Each row is a point on a landscape with many valleys, with its height.
A ball rolls from a point to the lowest of its 2 nearest points, and stops where none of them is lower. Distance is the straight distance between rows; heights are no part of it.
j689 (h 30.3): [ 51   3 -20  28 -15 -62  50  62 -42 -18  26 -15  14 -48  16 -77  20 -89
 -58  33  -7  15  10  32 -15  31   4 -60   3  51   2  13 -39 -47 -13  -7
   6]
j928 (h 42.0): [-33   3 -35  24   7   6 -47  30  49 -69 -52  29 -34 -16 -52 -53  13   8
 -30  -4  29  13 -19 -19 -17  33 -18   3 -20 -38   8 -48 -79  -8  36  27
 -62]
j310 (h 59.9): [ 27  48 -12  29 -13   9  50 -15 -12   8  25  27 -49 -10  64  28 -26 -48
  60   1  25  18  -2  27  21 -72   1  66 -26  19  41  42  27 -28 -21  34
  48]
j62 (h 39.1): [ -7  -3  51  -8 -34  18  35 -16 -11 -40   4 -15  12  20  24   6  16   8
  49  25 -12  27 -39  38 -14  67  -1  12 -32  55  10   9   7 -34  56  40
  32]
j445 (h 40.3): [-30  21 -19 -34  22  -2  28  -8  22  24 -25  23 -58  35 -22  42 -29  43
  41 -33 -34 -13  14 -49   4 -22  -3  56  38 -53 -12 -29 -43 101  -9 -18
   7]
j398 (h 66.7): [ 51 -41   3  16 -12  46 -74 -10  22   4 -31 -28 -55   6 -13 -28 -40 -18
 -11 -29   5 -40   2 -24  27  46 -14  22  -2  44  -1  61  55 -20 -21 -21
  29]
j546 (h 60.5): [-30  28   2 -81  55   8  33 -33  88   6 -42  18 -41  15  -3 -26  15  60
  16 -95 -15 -19 -66 -19   3   4 -29 -42  54   2  10 -29  -8  47  70  14
 -18]
j99 (h 20.9): [ 77 -28 -13  37  -1 -29 -40  37  27  -2 -41 -45 -36 -16 -16  30 -62  19
   7   4 -52  14 -34 -44  19 -17 -41  -6  24  -1 -21  30  34  -9   6 -34
 -12]
j722 (h 36.7): [ 18  33  61  21 -28  -8  22 -10   0 -30 -23 -13  56  34  38  50  21   3
  36  36 -20  32  -6 -10 -12  18   7   6   6  20   2 -44  34   2  61   3
 -18]
j879 (h 34.8): [-22   0  52  -6 -47  18  17 -27  30 -54 -12  28  41  63  30  24  32   6
  21  26   8  24 -26  -9  -2 -10 -11   3  19 -18   7 -72  22  44  90 -19
 -68]
j26 (h 32.0): [-10 -31  25 -23 -24  25 -10 -67  31  10  13 -17  29  63 -14  19  39  44
  20  27 -34 -25 -18  14   8   2  -6 -18  32 -11 -15 -12  40  24  21  -9
  -1]
j651 (h 29.6): [ -3  18 -10  -6  35 -54 -43  -2 -35  11   9 -16  66 -19  39  39  18  30
 -48  -4 -27  35 -24  -9  16 -16 -49 -70  31 -22 -33 -36  18 -15  -5  -4
 -79]
j160 (h 37.0): [-47 -15  33  53 -18  75 -45 -17  17   9  36 -77  14 -15 -23  28  13 -23
  39  19  50 -22  41  50  17 -18  12   5 -38 -77 -55  39  58 -63  30 -14
  -3]
j79 (h 6.7): [ 25  43 -30  29  -2 -50  47  25  -3 -60 -64  -5  -6 -41   0  26 -21  -1
  44 -18 -21   3 -46 -48 -14  46   5   9 -12  47  13 -18 -69  28  54  17
  -2]
j354 (h 58.1): [106 -25 -36  21 -11  -2 -17 -21 -33  42 -12   3 -13  27  19  43   5 -43
 -23 -10 -16 -27  25 -23  37 -74  19  25  51   6  52  34  69   4 -25 -13
  -2]
j523 (h 52.4): [-64  35  30  48 -42   8  46  25 -40 -31 -16  46  57 -20 -11  66  34  16
  32  59  21  21   6   4 -51 -22  29  45 -46 -21  32 -25 -15  -3   8 -14
 -16]
j127 (h 42.1): [-45  59 -21 -36  44 -30  39 -48 -13  28   7  14 -34  11   4  57 -51  49
  25 -69   4 -73  23  -9  23  -9   7 -14  22 -51  -7 -19 -34  72   6  -6
  44]
j367 (h 26.0): [-50  -7  45 -58  13  57 -18 -38 -38  55  16 -14  26 -13  -7  43  23  38
   6  35 -37  32   2  36   9 -12  22  42 -63  24 -51  26  -9 -34 -49  17
  15]
j353 (h 69.2): [ 30 -50  27 -16 -55  31   1  -3  40   0  34 -23 -19  46  22 -40   8 -35
  50 -12  52 -93   2  43   6  22 -39  46  12  66  39  31  67  27  20  -3
  81]
j478 (h 35.5): [ 49  -6   4 -19   3 -26  -3 -13 -66  41 -15 -15  56 -30   7  50 -21  14
 -42  44 -68  33   8 -35   4  -3  14  24 -30  30 -31   1  -6  -4 -63   2
 -16]
j61 (h 49.5): [  0  52 -25  -3  44   6   1  36 -14 -31 -18  54 -27 -63   8 -43   7 -52
 -32 -14  -8  51 -19 -28  -2  -9  18  19 -81  63  24  -5 -54 -20 -35  34
 -13]
j373 (h 64.0): [ -9 -70 -29  36   2  29 -35  29   8  -2  31  -8   0 -38 -47 -21 -31   3
 -21  -8  30 -42  20  30  -2   5 -48 -21 -20 -14  30  56  22 -42 -16   2
  55]
j577 (h 37.7): [ 73 -67  -9  61  -9  44  12  14  30  21 -38  18 -24  18 -12  11  -2   0
  22 -27  22 -30 -15 -16 -18 -47 -49  30  29  29  58  48  82 -40 -10 -12
  38]
j801 (h 57.2): [-37 -12 -23  17 -21  51  64  27   6 -16  19  58  13 -29   1 -78  40 -23
 -11 -25  27  21  29  48  -8  -5 -32 -89   1  -2  16  16   4 -79 -16   4
  -4]
j391 (h 39.0): [-17 -10   5 -11   4   2  -6   7  59  21 -50  24 -64  34 -84  20  -6  55
  21 -30  -3 -13  -7 -49 -16  13 -12  55  37 -59 -24 -52 -40  74  30 -20
 -64]
j195 (h 44.0): [ -14  -13   13  -13   15  -41  -12   24  -46   66   74  -11   33  -17
  -32  -25    4  -52 -104   30   -1  -20   83   23   -1   12   38  -18
    6   -7   12    0   -7   -1  -75  -26  -20]
j529 (h 45.9): [ -4   0  28 -13  -4 -30 -21  21 -34  33  57   7  57 -31  -3 -77  -1 -23
 -94 -25  34 -18  69  25   9   1  39 -48 -25  18   1  28  20 -71 -34 -22
 -25]
j986 (h 55.9): [-16  -8  -4  15   6  35  11   1   6 -10  68  32  11   7  32 -50  39 -55
 -32  19  66 -11  33  75  27 -15 -20 -46  13 -12  29  32  51 -72  -2   0
  -4]
j67 (h 11.3): [  9  47 -30  -1  11 -77   5  48 -38 -30 -29 -41 -13 -48   3  15 -38 -25
   1  22 -20  24   1 -31   9  46  42  44 -13  11  -9 -40 -83  48 -11   2
 -11]
j273 (h 42.4): [ 51 -44  24  18 -62   5  41   4 -17  23  18 -33  64 -15  18 -31  22 -46
 -39  59 -15   0  43  17   6 -20  10 -41  18  28 -56  29  30 -56 -37 -63
 -19]
j432 (h 35.3): [ 53 -90  -7  47 -34  80  42  20  38  36 -50  -1 -21  31 -34 -58  21  24
  25  10  -5  10 -42 -31 -18 -29 -51   6  15  23  10  37  40 -74 -22 -11
  25]
j123 (h 48.1): [  6  14 -32  16   7  -7   8  17  18  -4  11  42  15  23 -13  -1  19 -10
 -11   4   0 -26  10 -23 -36  35 -14  14   5   5  66 -18   9  19  -7  -3
  23]
j843 (h 7.4): [ -1  26  20 -59  26 -50 -56 -23  15 -22 -26 -20 -27  -1  58  32 -37  15
  -6 -73 -20  -4 -35  17  23   6 -30 -27  48 -10 -48 -19  24  27  79  -7
 -41]
j63 (h 58.9): [  27   50  -15  -30   22  -37   11  -35   41   -9  -25   29    7    5
   13  -14   16   19  -14 -103  -31  -62  -38  -44   -6   41  -21  -55
   51   13   45  -50   11   45   57  -13   -9]
j400 (h 54.6): [-21  19  11  30  -5  41   4  -2 -20 -18  40  29  38   5  31  -3  42 -12
  13   1  54 -16 -18  58 -28  -3 -37 -36 -34  10  55  38  62 -56  24  40
  47]
j739 (h 53.4): [-53   0 -19  42  18  14  -6 -15 -23  13  -1  33  55 -32 -18  17  15  34
 -11  -6  19   0  -6  25 -44  -9 -11 -65 -55  -3  59  15  -9 -77  21  38
  32]
j686 (h 26.2): [ 30  12 -20   5   2 -45  37  22 -42 -19  10 -23  -4 -34  12 -34  12 -54
  -6  -1   2  10 -27  25 -24  18  -4 -26 -12  60   8  27 -52 -18  -1  26
  69]
j553 (h 32.8): [  3 -52  18  17 -42  86  13  20  45 -37 -24  -2 -41  23   6 -85   6   7
  26   8 -25  35 -37 -16  -4  15 -44  -4   8  24 -13  45  33 -57   6 -25
 -17]
j693 (h 11.0): [ -8  29  -7 -23  56 -13 -45  17  16 -41 -20 -14 -55 -39  55   2  -9  -6
  21 -42  -7  41 -57   8  31   5 -54 -12  15  -3 -37  13  14 -31  55  40
 -40]
j349 (h 73.3): [-50  66   3 -28  44 -91 -20   5 -54   5   9 -47  -6 -10   1  46   3  38
 -19 -54  24  -4  30  37 -31  17  62 -16  18 -58 -22 -50 -65  58  11   0
  12]
j214 (h 29.0): [ -7 -22 -21 -29   2  -7 -50 -19  17   4   6 -35 -25  -6   1 -31   1  -4
 -14 -31 -21 -10 -44  55  18  65  -3 -33  25  25  17  23 -10 -12  37  20
  50]
j615 (h 74.7): [-10  78 -29  56  35 -82  11  25 -43 -18 -27   4  26 -43   8 101 -46  11
   9 -39   0 -20   6 -41 -35   4  16 -25 -14 -14  32 -16 -28  59   3   3
  -9]
j723 (h 21.9): [ 15  49   5  -6   5 -72  24  18 -32 -42  -8 -73 -20 -32  22 -35 -15 -18
  15 -19   7   2 -30  34  -9  59  40 -25  -6  24 -43  -8 -57 -14  64  24
  32]
j575 (h 16.5): [ 25 -18  -4  14   4 -15 -43  38 -12 -29 -27 -60   4 -54  16  10 -47  12
  -6  40  -7  42  -8 -33  11  10 -16  -3 -25  -1 -55  17  -2 -13  12  17
 -62]
j263 (h 44.8): [ 65 -54  30  16 -71   6  60   4 -21  -7  15   2  35   0  18 -29  13 -51
   3  86 -30  20  15  20  -2  -1 -11  10   8  76 -22  33   3 -36   2 -30
  22]
j414 (h 34.0): [-74   3  20  -3  13  43 -66   1  15 -16  21  35  28  26 -45   8  -1  39
 -33   6  31  -7  67 -34  -2   3  15   7 -34 -68   1 -42   4  43 -24   2
 -32]
j643 (h 49.6): [ -1 -21   0   8 -29  21  49  13  24 -10  -3  14  -6  19   3 -15   6   2
  23  68 -55  50  -9   6  -3 -21 -15   8  42  -6 -15  -7 -20  11 -19 -12
 -27]
j893 (h 74.0): [-37  63 -28  33  49 -90 -24  24 -26 -16 -28  -7   2 -23   7  74  -9  14
 -23 -43  44 -17  25 -12 -33   0  22  -6 -10 -78 -21 -49 -55  88  26  -8
 -51]
j521 (h 30.4): [ -4  -9 -33  67   5 -33  22  33  12 -27  -6 -11 -47 -13 -26  26 -63   7
  68  23  11 -11 -12  17 -21   4 -28  11   4 -41   8  26 -35 -19  20  34
  45]
j583 (h 33.5): [ 20 -11 -25  -6 -21  -9 -17  26 -53  16 -35  32  34 -37   4  56 -10  12
  -9  25 -71  52  13 -71  33 -47  -9  66 -13  -6 -23 -15 -27  72 -80 -40
 -52]
j640 (h 70.2): [  8 -10  44 -12 -46  43  31 -44  38  11  18   3 -19  63  24  32 -22  15
  97  -4  28 -63 -12  25  -5   0  -5  41 -17  17  23  26  54  17  12  30
  71]
j6 (h 27.9): [-70  15  52 -76  24  76 -27 -41  -1  14  22  38  24   9   3   6  31  60
  30  17   9  34 -10  12   2   9  16  22 -67  20  -7 -29  10  -9   4  57
   3]
j904 (h 57.4): [ 34 -39 -26  37  -6  16  14 -19  -9  24  33   6  14  -8  25  13  16 -56
 -54  18  17   8  46  11  41 -88   8   8  23 -14  29  56  38 -43 -52  -4
 -22]
j454 (h 29.8): [-48  21  46 -77  -9  32   2 -53 -18  25  34   8  49  64  25  23  52  43
  29  12 -21  -6 -18  32   3   1  24  -2   6  22   9 -42  25  23  27  21
   3]
j664 (h 61.1): [ 32 -14 -34  11  12  38  52   5  43  29 -25  34 -74 -25  15  16  -2  -3
  71 -24  26  24 -39   2 -16 -55 -15  53   7  23  55  32   1 -56 -33  55
  47]
j148 (h 37.9): [ 63   8  14  32 -41 -18  27 -18 -61  31  -6 -21  58 -21  51  66  -3 -20
 -22  44 -23  12  17  -1   2 -44   9  25 -27  42  18  32  31 -52 -18  -9
  14]
j322 (h 36.4): [-11 -29  53 -32   0  33 -18 -45  75 -15 -44  24 -30  68  13  -1  16  41
  44  -6  22  10 -33   0 -11 -14 -47  22  36 -47 -53 -69   8  68  69 -18
 -82]
j502 (h 14.7): [-44  28 -16 -34  10 -33 -32  62 -48  -8   8  -7 -36 -40 -49 -21 -21 -28
 -36  59   1  44  45 -20   2  37  63  65 -32  -5 -28 -28 -93  42 -23 -15
 -10]
j887 (h 35.6): [-47 -35  59  41 -29  70 -23  19  15 -46  26 -43 -35   0 -14 -18 -21 -21
  25  51  73  -4  23  36 -11  -7   3  -3 -62 -23 -69  25  26 -63  42   0
 -18]
j981 (h 25.4): [ 10  11  -5 -39  -9 -60  -8 -24  -1 -19  -7 -55 -39 -12  14 -36 -45  21
  21 -58 -11 -25 -32  47  47  49  24 -22  22  15 -46  -4 -59  13 101  10
  66]
j321 (h 26.5): [ 26 -35  26   9 -11  95 -22   4  39   0  -2 -65 -20   3  15 -30  14  20
   9  32 -48  28   7 -35  41 -69  -1  22 -31   6 -81  27  21 -20 -72 -14
 -23]
j30 (h 35.4): [-75  23  57   0 -32 -11 -14   8 -28 -11  19  10  71  24 -53   3  27  20
 -34  57  36  -9  50  -9  -3  26  45  14 -20 -45   4 -48   9  31 -15 -29
 -41]
j637 (h 39.5): [-34 -54   7  -7 -39  15  36 -24  -2  40  38 -28  82  30 -32 -11  14  16
 -38  45 -19 -23  35   9   1 -11  17 -50   0 -31 -55   2  24 -40 -41 -30
 -22]
j791 (h 70.4): [  4  -2  25 -28 -20 -13  -9  27  25 -21  53 -28 -38  46  -1 -54   5 -61
  17  19  68 -48  17  67   2  25  -6  21  32  -2   2  -9  14  46  18  -2
  73]
j134 (h 13.7): [  3  87   2   5  43 -31  48  11  21 -23 -26  18 -43  -1  75  73 -12  20
  24 -58  -1  21  -7 -28  16 -71 -12 -14  37 -20 -12 -25 -15  44  29  -7
 -23]
j963 (h 31.3): [-51  11  -6  -2  44 -59 -22  18 -60  28   5  -5  56 -30  28  40  17  42
 -32  -6 -17  28  10  -4   3 -11 -11 -26  38 -52 -33 -45 -34  60 -34  20
 -59]
j703 (h 39.4): [-19 -17  32 -36 -33  -2  12 -34 -37  37  52  -4  18  35 -23   5  17 -18
  -3  48  -5 -33  26  49 -29   0  43  30   7   6   5  -1  14  -8 -35 -18
  60]
j422 (h 34.1): [-48 -33  31  38 -30  69 -51 -21  37 -50 -38 -25   3  51  -3  22 -15  42
  38  14  57 -17   0  30 -31   8 -27  -2 -65 -29 -50  16  31 -45  72 -20
 -33]
j670 (h 49.3): [-72  57  33 -10  34  -3 -38  39 -36 -15  21   3  54 -53 -14 -11  15  17
 -34  -7  47  61  41   3   6 -23  28 -34 -58 -40 -20 -26 -16 -55   1  14
 -72]
j618 (h 32.7): [-96  -2  10 -38  49  12 -46 -15 -31  30  30  32  36  15  -1  18  23  47
 -47  -6   5  29  37   0  -2 -15  14  -5   6 -54 -15 -39   4  42 -67   5
 -28]
j57 (h 40.4): [  0   3 -20   2  30 -32 -34  15  40 -28 -56   8 -53  -4 -52  -6 -25  26
  13 -44  -5 -16 -25 -45   0  43 -28   6  20 -27  12 -38 -40  34  38  11
 -44]
j758 (h 27.6): [ 46 -30  -9  82 -20 -42  19  45   6  -9 -23 -25 -14  -1 -29  46 -63   9
  62  37 -20 -19  14 -39 -33 -14 -10  52 -11  -5  36  49   8  15   1 -16
  56]
j635 (h 34.2): [ 50 -11 -30   2  -2 -13  11  15  -7 -26   3  29  13  -9  26 -69  28 -61
 -71 -15  26  -5  10  -6   0  19 -11 -53  37  55  40  14  13 -32 -26  14
 -22]
j908 (h 50.0): [-24  12 -35   6  20  -1  -4 -10  21 -18   3  46  41   4 -31 -33  38  11
 -20 -25 -32  -8 -24 -13 -28  42  17 -50  -3  27  52 -30 -65   7   3  11
  20]
j279 (h 45.6): [-24  58 -34 -10  57 -36 -26  16  36 -11  30  36 -46  13   7 -30 -39  -9
  20 -78  40 -46   1 -17   0  32  31  -8  -1  20  52 -16 -42  25  17  15
  61]
j375 (h 21.0): [ 34  43  -9  -3 -14 -28  88 -65 -35  17 -18  22  19  20  84  72   2  -1
  32 -17 -12 -16 -23  15  -3 -64  22  -2  24  30  31   5   4  12  15   0
  43]
j811 (h 42.2): [ 28 -55 -32 -16  17 -30   0 -25 -17  44  44   0 -21  22 -62 -37   3 -52
 -29  30   1 -68  31  29 -19   9  20  19  17  24  49   7  -4  39 -46   4
  75]
j644 (h 46.4): [-31   2  -8  15 -10   2   8  52  -1 -26  20  65  36 -10 -57 -43  39 -30
 -24   5  47 -40  37 -17 -35  14 -26  -2 -49  21  57  -9 -24  40 -21  -3
  61]
j364 (h 57.1): [ 36  28 -23 -59  19 -32  -5 -35  35  18   6  28  -5  74  18 -24   3 -10
 -33 -43 -23 -49 -14   2   3  28  -1 -35  85  16  50 -56  43  63  20 -47
   3]
j917 (h 16.6): [-17  70 -33  47  21 -39  79   7  30 -39  -7   3 -38   1  34  42  25 -31
  41 -37  -4  23 -48  -6 -33 -24  16 -52  49 -29  22  -7 -48  25  29  -5
 -14]
j699 (h 11.8): [ 34   7   0 -39 -29 -32 -65 -42  22   6 -30 -43   6  -3  31  41 -33  23
   5 -66 -44 -44 -45   4  49  27 -23 -37  43  31 -53  38  70  11  61 -37
  16]
j410 (h 44.7): [-58 -15 -12  34 -17  -5  74  79   7 -56  39  74  31 -38 -74 -58  31 -25
  -2   2  45   9  47  -9 -23   1   0  -4 -21 -18  -6 -14 -57   1 -32 -24
  -3]
j784 (h 12.0): [  1  51 -35  45  -1 -39  71  14  11 -62 -35   2  21 -30  36  27  46 -16
  36  -7 -23  44 -59 -29 -50  10   4 -82   8  10 -10 -21 -82  -3  55  33
 -24]
j937 (h 50.3): [-54  -3  33 -18 -16  -2  10  32 -16  10  24 -34  75 -41 -13  14  10  41
 -15  16  38  32  55   6 -21 -19  14 -43 -45 -80 -71  -5   0 -85 -14  -7
 -80]
j5 (h 62.0): [ 20 -14 -40  22  36  24  34   5  20  50 -42  44 -65 -25 -30  27  -8  61
  37 -36 -37  43 -48 -39 -10 -30 -49  22  -6 -16  33  27  -7 -36 -29  41
   9]
j863 (h 42.3): [ -2  17  34   2 -19 -54  11  56 -60  36  47 -17  46 -36 -54   4 -28 -39
 -33  55  10 -11  66  15 -11  19  51  24 -44  22  10  30 -15 -18 -51 -20
  27]
j402 (h 26.8): [ 27  18  -2 -56  38 -18 -65 -27 -31   0  -1   4  44  10  21 -14   9  12
 -75 -21 -36  19 -20 -18  31  34 -20 -23  17  42 -18 -25  20  24   0  -7
 -42]
j251 (h 32.9): [-18 -17 -44  44   7 -51   8  -6 -27  25  22 -42   4 -44 -35  68 -56  35
  47   0 -20 -47  -8  40 -12   8 -10 -11 -24 -59  17  32  -9 -29   0  15
  74]
j513 (h 29.9): [  45  -30  -27   11   -6   43  -11    6   29   43  -63   47  -18   11
  -70   -5  -20   32  -17   -2  -62   31  -26 -104    9   12  -33   49
    5   -3   31  -27   15   32  -45  -24  -28]
j75 (h 36.8): [-29  -7  30  11  -4  28 -60 -35   7  26  23 -66  -6  -3  -6  37 -19  19
  53 -18  27 -19 -20  53  24  31  11   5 -31 -40 -14  56  43 -37  48  25
  52]
j778 (h 51.6): [ 14 -34 -44 -19  34   7  48 -20  47  29  -4 -12 -44  26 -17 -22  28  21
  20   9 -47   7 -45  29   2   8  -9  -9  63 -19  10  -5 -45   8 -12  29
   8]
j168 (h 31.9): [  24  -33  -11    8    5   25  -49    0   12   10  -40    7   33  -13
  -32   27  -27   57    7   -1  -46   25   -6 -101    3  -13  -50   51
  -20  -15  -44  -10  -18   50  -53   -9  -74]
j953 (h 23.8): [  0  -6  65 -20 -17  58  -3 -50 -23  24  -6 -17   9  17  56  65  25   8
  51  51 -50  52 -21   4  19 -57   4  52 -37  30 -53   8  11   1 -33   5
  18]
j238 (h 13.8): [ 14  20   5  24  35 -32 -38  29 -24 -41 -25 -15  -9 -58  54  42  -6  32
  12  15  -1  92 -40 -20  20 -20 -44 -34 -38 -22 -52 -11  -8 -18  41  54
 -70]
j413 (h 22.8): [ 79 -13 -12 -55   5  24 -67 -44  22  17 -29  43  15  45  32 -13  -6  -2
 -50 -39 -39 -25  -4 -48  20  22  -5  -5  27  63  37   4  79  17 -18 -21
 -39]
j93 (h 44.4): [ 40   4 -26 -29  12 -29 -36 -23 -30  39  58 -13 -43  29   2 -36 -44 -50
 -22 -36  44 -61  35   8  25  32  37  32  -7  23  20   6   8  33 -26   3
  93]
j257 (h 72.5): [-70  64  -4  -5  41 -39  10  37 -40   4  38  -8 -12   2 -15   7  43   5
 -18  -2  38   6  17  46 -44   8  86  12  43 -56  14 -42 -68  56 -25 -20
  48]
j178 (h 20.3): [-48 -14  42  17  16  18 -38  28   6  -8  48 -40 -46 -29 -48 -55 -18 -20
 -31  47  21  13  67   9  25   0  44  25 -46 -35 -81   8  -3 -13 -40  -8
 -47]
j573 (h 68.1): [ 31 -52   4  10 -39  50 -57 -18  22  -1   3 -60 -20   0   9 -48  17 -69
  33 -40  46 -45 -20  36  19  46 -29  26  16  59   4 109  51  -4   2  -3
  70]
j825 (h 32.1): [ 19 -41 -27  -2   3  15 -48  -8  17  -3  -5   4 -15  -2  14 -85  34 -30
 -54 -36   5 -18 -45  46  14  31 -26 -71  36  31  32  36  29 -59  16  14
   9]
j762 (h 47.8): [-32  23  -1  46   8 -13   0  37 -14 -20  25  31  52 -51  -7 -37  -5 -28
 -65 -14  32  13  37 -17  20   3   4 -36 -61   9  24 -13  -3 -48 -35  -6
 -43]
j697 (h 26.9): [ 81 -46   0  -9 -39  35 -34   1  44  14 -74  21  14  43 -43 -46   1  21
 -19  -4 -41  -5 -22 -92  -5  36 -32   1  26  56  19   2  59  16  -4 -43
 -30]
j488 (h 52.0): [-12  26 -53  12  59  27  -8 -36   7   6 -10  66  40 -50   2  14  49  18
 -34 -50  -5  23 -40 -13 -33  -4  23 -72 -65  16  73   0 -27 -24  -9  44
  15]
j915 (h 32.4): [-37 -34  25 -12 -21  40 -52 -14  52 -36 -11 -13   5  39  -7 -18  -5  16
   0  16  17  -6 -13  13   6  40  -5 -31   5 -18 -18 -10  43 -17  59  -2
 -30]
j859 (h 20.7): [ 44 -16  17 -35  -9  58  35 -36  19  29   6 -10 -17  60  50  29   0   6
  51   0 -39  32 -30  20  37 -69  11  42  20  15   6  -1  25   4  -1 -13
  20]
j554 (h 24.7): [ 76  10  -2  32  -6 -46  11  51  23 -23 -50 -10 -49   7  -2  17 -78  -4
  48 -42  -6   0 -17 -62  -1  -8 -39  62   6  10  24  12  19  21  40 -20
  25]
j423 (h 43.3): [-68  18 -43  39   6  25  28  57   5 -61  -3  44 -24 -37 -31 -62  19 -15
   7  10  28  45   5 -10 -25  24   9  -5 -33 -23  -8 -29 -70 -15   4  17
 -38]
j993 (h 17.5): [-42  15  50  -8  -7 -25 -30  64 -26 -23  20 -13 -43 -17 -34 -61 -34 -51
 -23  57  40  12  46  17  -7  30  57  55 -47  -4 -49  -6 -44 -10   6   5
 -12]
j671 (h 16.4): [ 60  -6   3  19 -22 -28 -27 -30  10   4  -9 -56  -6  23  45  43 -37  -3
   3   4 -53  -8 -19   4  29  10 -21  -5  29  24 -13  32  40  13  14 -17
  11]
j916 (h 37.2): [-20   8  78 -21 -41   9  21 -16 -33  50  50  -5  61  42 -21  -5  23   3
 -43  69  -8 -19  69  17 -20  -9  51  31  -7 -12 -22 -10  19   7 -45 -53
 -26]
j536 (h 71.5): [-41  45  21 -21  17 -24  13   7   0  -8  26 -20 -42  30  -3 -19  22 -20
  -1  12  38 -14   7  46   5  16  26   3  47 -52 -11 -53 -18  28  29  10
  -4]
j289 (h 43.7): [-37  81  -4 -61  68 -23 -38 -10  -4  12  32  25 -46   8  25   9 -41  13
 -22 -81  41 -34  19  -6  35  19  46 -10  15 -34  11 -51 -19  72  23  -5
  33]
j346 (h 39.9): [ 15 -21   9  28 -23 -34  38  13 -74  23  13  -5   7 -46   1  40 -13 -43
  12  76 -10   5  32  13 -15 -45  25  61 -25  40  13  50   6 -25 -57 -13
  33]
j25 (h 35.0): [-27  16  -3 -10  29 -28  -4 -49 -36  36  18 -26  40  -1 -14  53  -3  39
  34 -26 -21 -30 -17  53   1   4  15 -13 -16 -38   8  22   2 -18  34  34
  52]
j456 (h 47.5): [ 46 -36 -30  36 -63  22  93  21  -2 -37 -22  43  36 -12  -8 -60  16 -20
   7  49 -45  52  -5 -22 -36 -24 -33  -8   4  19   7  11 -35 -43 -16  -8
  -2]
j752 (h 17.1): [ 18  36  33 -23   1 -16  50 -21 -13  -3 -21  10   4  42  78  61   8  14
  30 -31 -42  33 -19 -11  25 -76  -6  43  33  10 -16 -38  -3  63   5 -27
  -7]
j800 (h 65.4): [ 22 -65  21  -8  -8  41 -43  -6  11   1  18  -2   7   8 -37 -71  -8  -1
 -28  14   7 -40  21 -12 -12  38 -18  -4 -52  58  -9  55  20  -8 -15 -13
  38]
j249 (h 23.4): [ -16  -39   -1  -13   32   42  -29    6   16   18   31  -70  -20  -37
    1  -28  -17  -24  -41   39  -19   39   27  -17   52  -37   -9  -10
   -8  -46 -113   19   -4  -21  -87  -12  -55]
j818 (h 58.7): [ 38  35 -23  29  26  -9  37 -18 -26  -6   0  40 -21 -17  71  54  22 -52
 -28  -5  38  39  32  -9  -2 -78  17  23   9  16  60   5  26 -16 -50  16
  -1]
j711 (h 37.8): [ -3 -31   0  13 -26  43   0   1  76 -24 -60  21 -34  54 -49 -18  24  33
  35  24  33   0 -16 -15 -13 -19 -20  53  14 -64  -6 -74 -32  50  34 -18
 -72]
j708 (h 51.4): [-43  18  35   5 -51   0  39  22 -58 -13   0 -25  79 -24  -9  36   6  48
  49  83  33  22  27  19 -54  -4  11  -8 -17 -56 -25  -5 -25 -47  25  -8
 -49]
j116 (h 47.7): [-10  53 -10  -2  35  -4 -27  31  28 -56  14  29 -35 -22  12 -58 -15 -41
  -7 -33  16  29 -23 -20  18  50  17  -5 -31  50  30 -34 -27  29  10  46
   1]
j781 (h 53.5): [ 49 -47 -61 -28  -5  -1  51 -59  29  73 -16  24 -31  52  -4  -7  40  17
  28  -5 -15 -65 -32  35  -2 -25  13 -20  93  -6  55  -6  25  -4   1  17
  31]
j753 (h 63.0): [ -9 -61 -59  26   6  55   5 -10  20  57 -12  31 -41 -29 -50   3  -8  30
   0 -10   6 -25 -14  -2 -18 -13 -26 -17  -8 -21  45  75   1 -62 -32  39
  33]
j101 (h 55.2): [ 41 -20 -38 -77  -1  -4  20 -60  15  55  16  -4 -40  50   6 -19   6 -16
 -16 -28  -4 -56   1  17  41   8  28  -4  91  17  20 -24  28  51 -16  -1
  37]
j427 (h 29.7): [  3 -40  13 -24 -22  61   0 -25   3 -23 -11 -23   7 -14  10 -52   4   2
 -18  28 -30  45 -20 -13  56  16 -20 -12 -32  53 -68  31  14 -43 -24   1
 -44]
j526 (h 56.7): [ 64 -27 -34 -57   0 -10  -9 -48 -22  60  -9   2 -39  36  12  10 -30 -27
 -36   0 -25 -17  35 -21  30  -6  22  43  46  13   6   7  27  47 -65 -22
   3]

Where does a ball stop that starts at each point below?
j893: j904
j708: j413
j93: j413
j75: j843
j986: j879
j61: j879
j523: j413
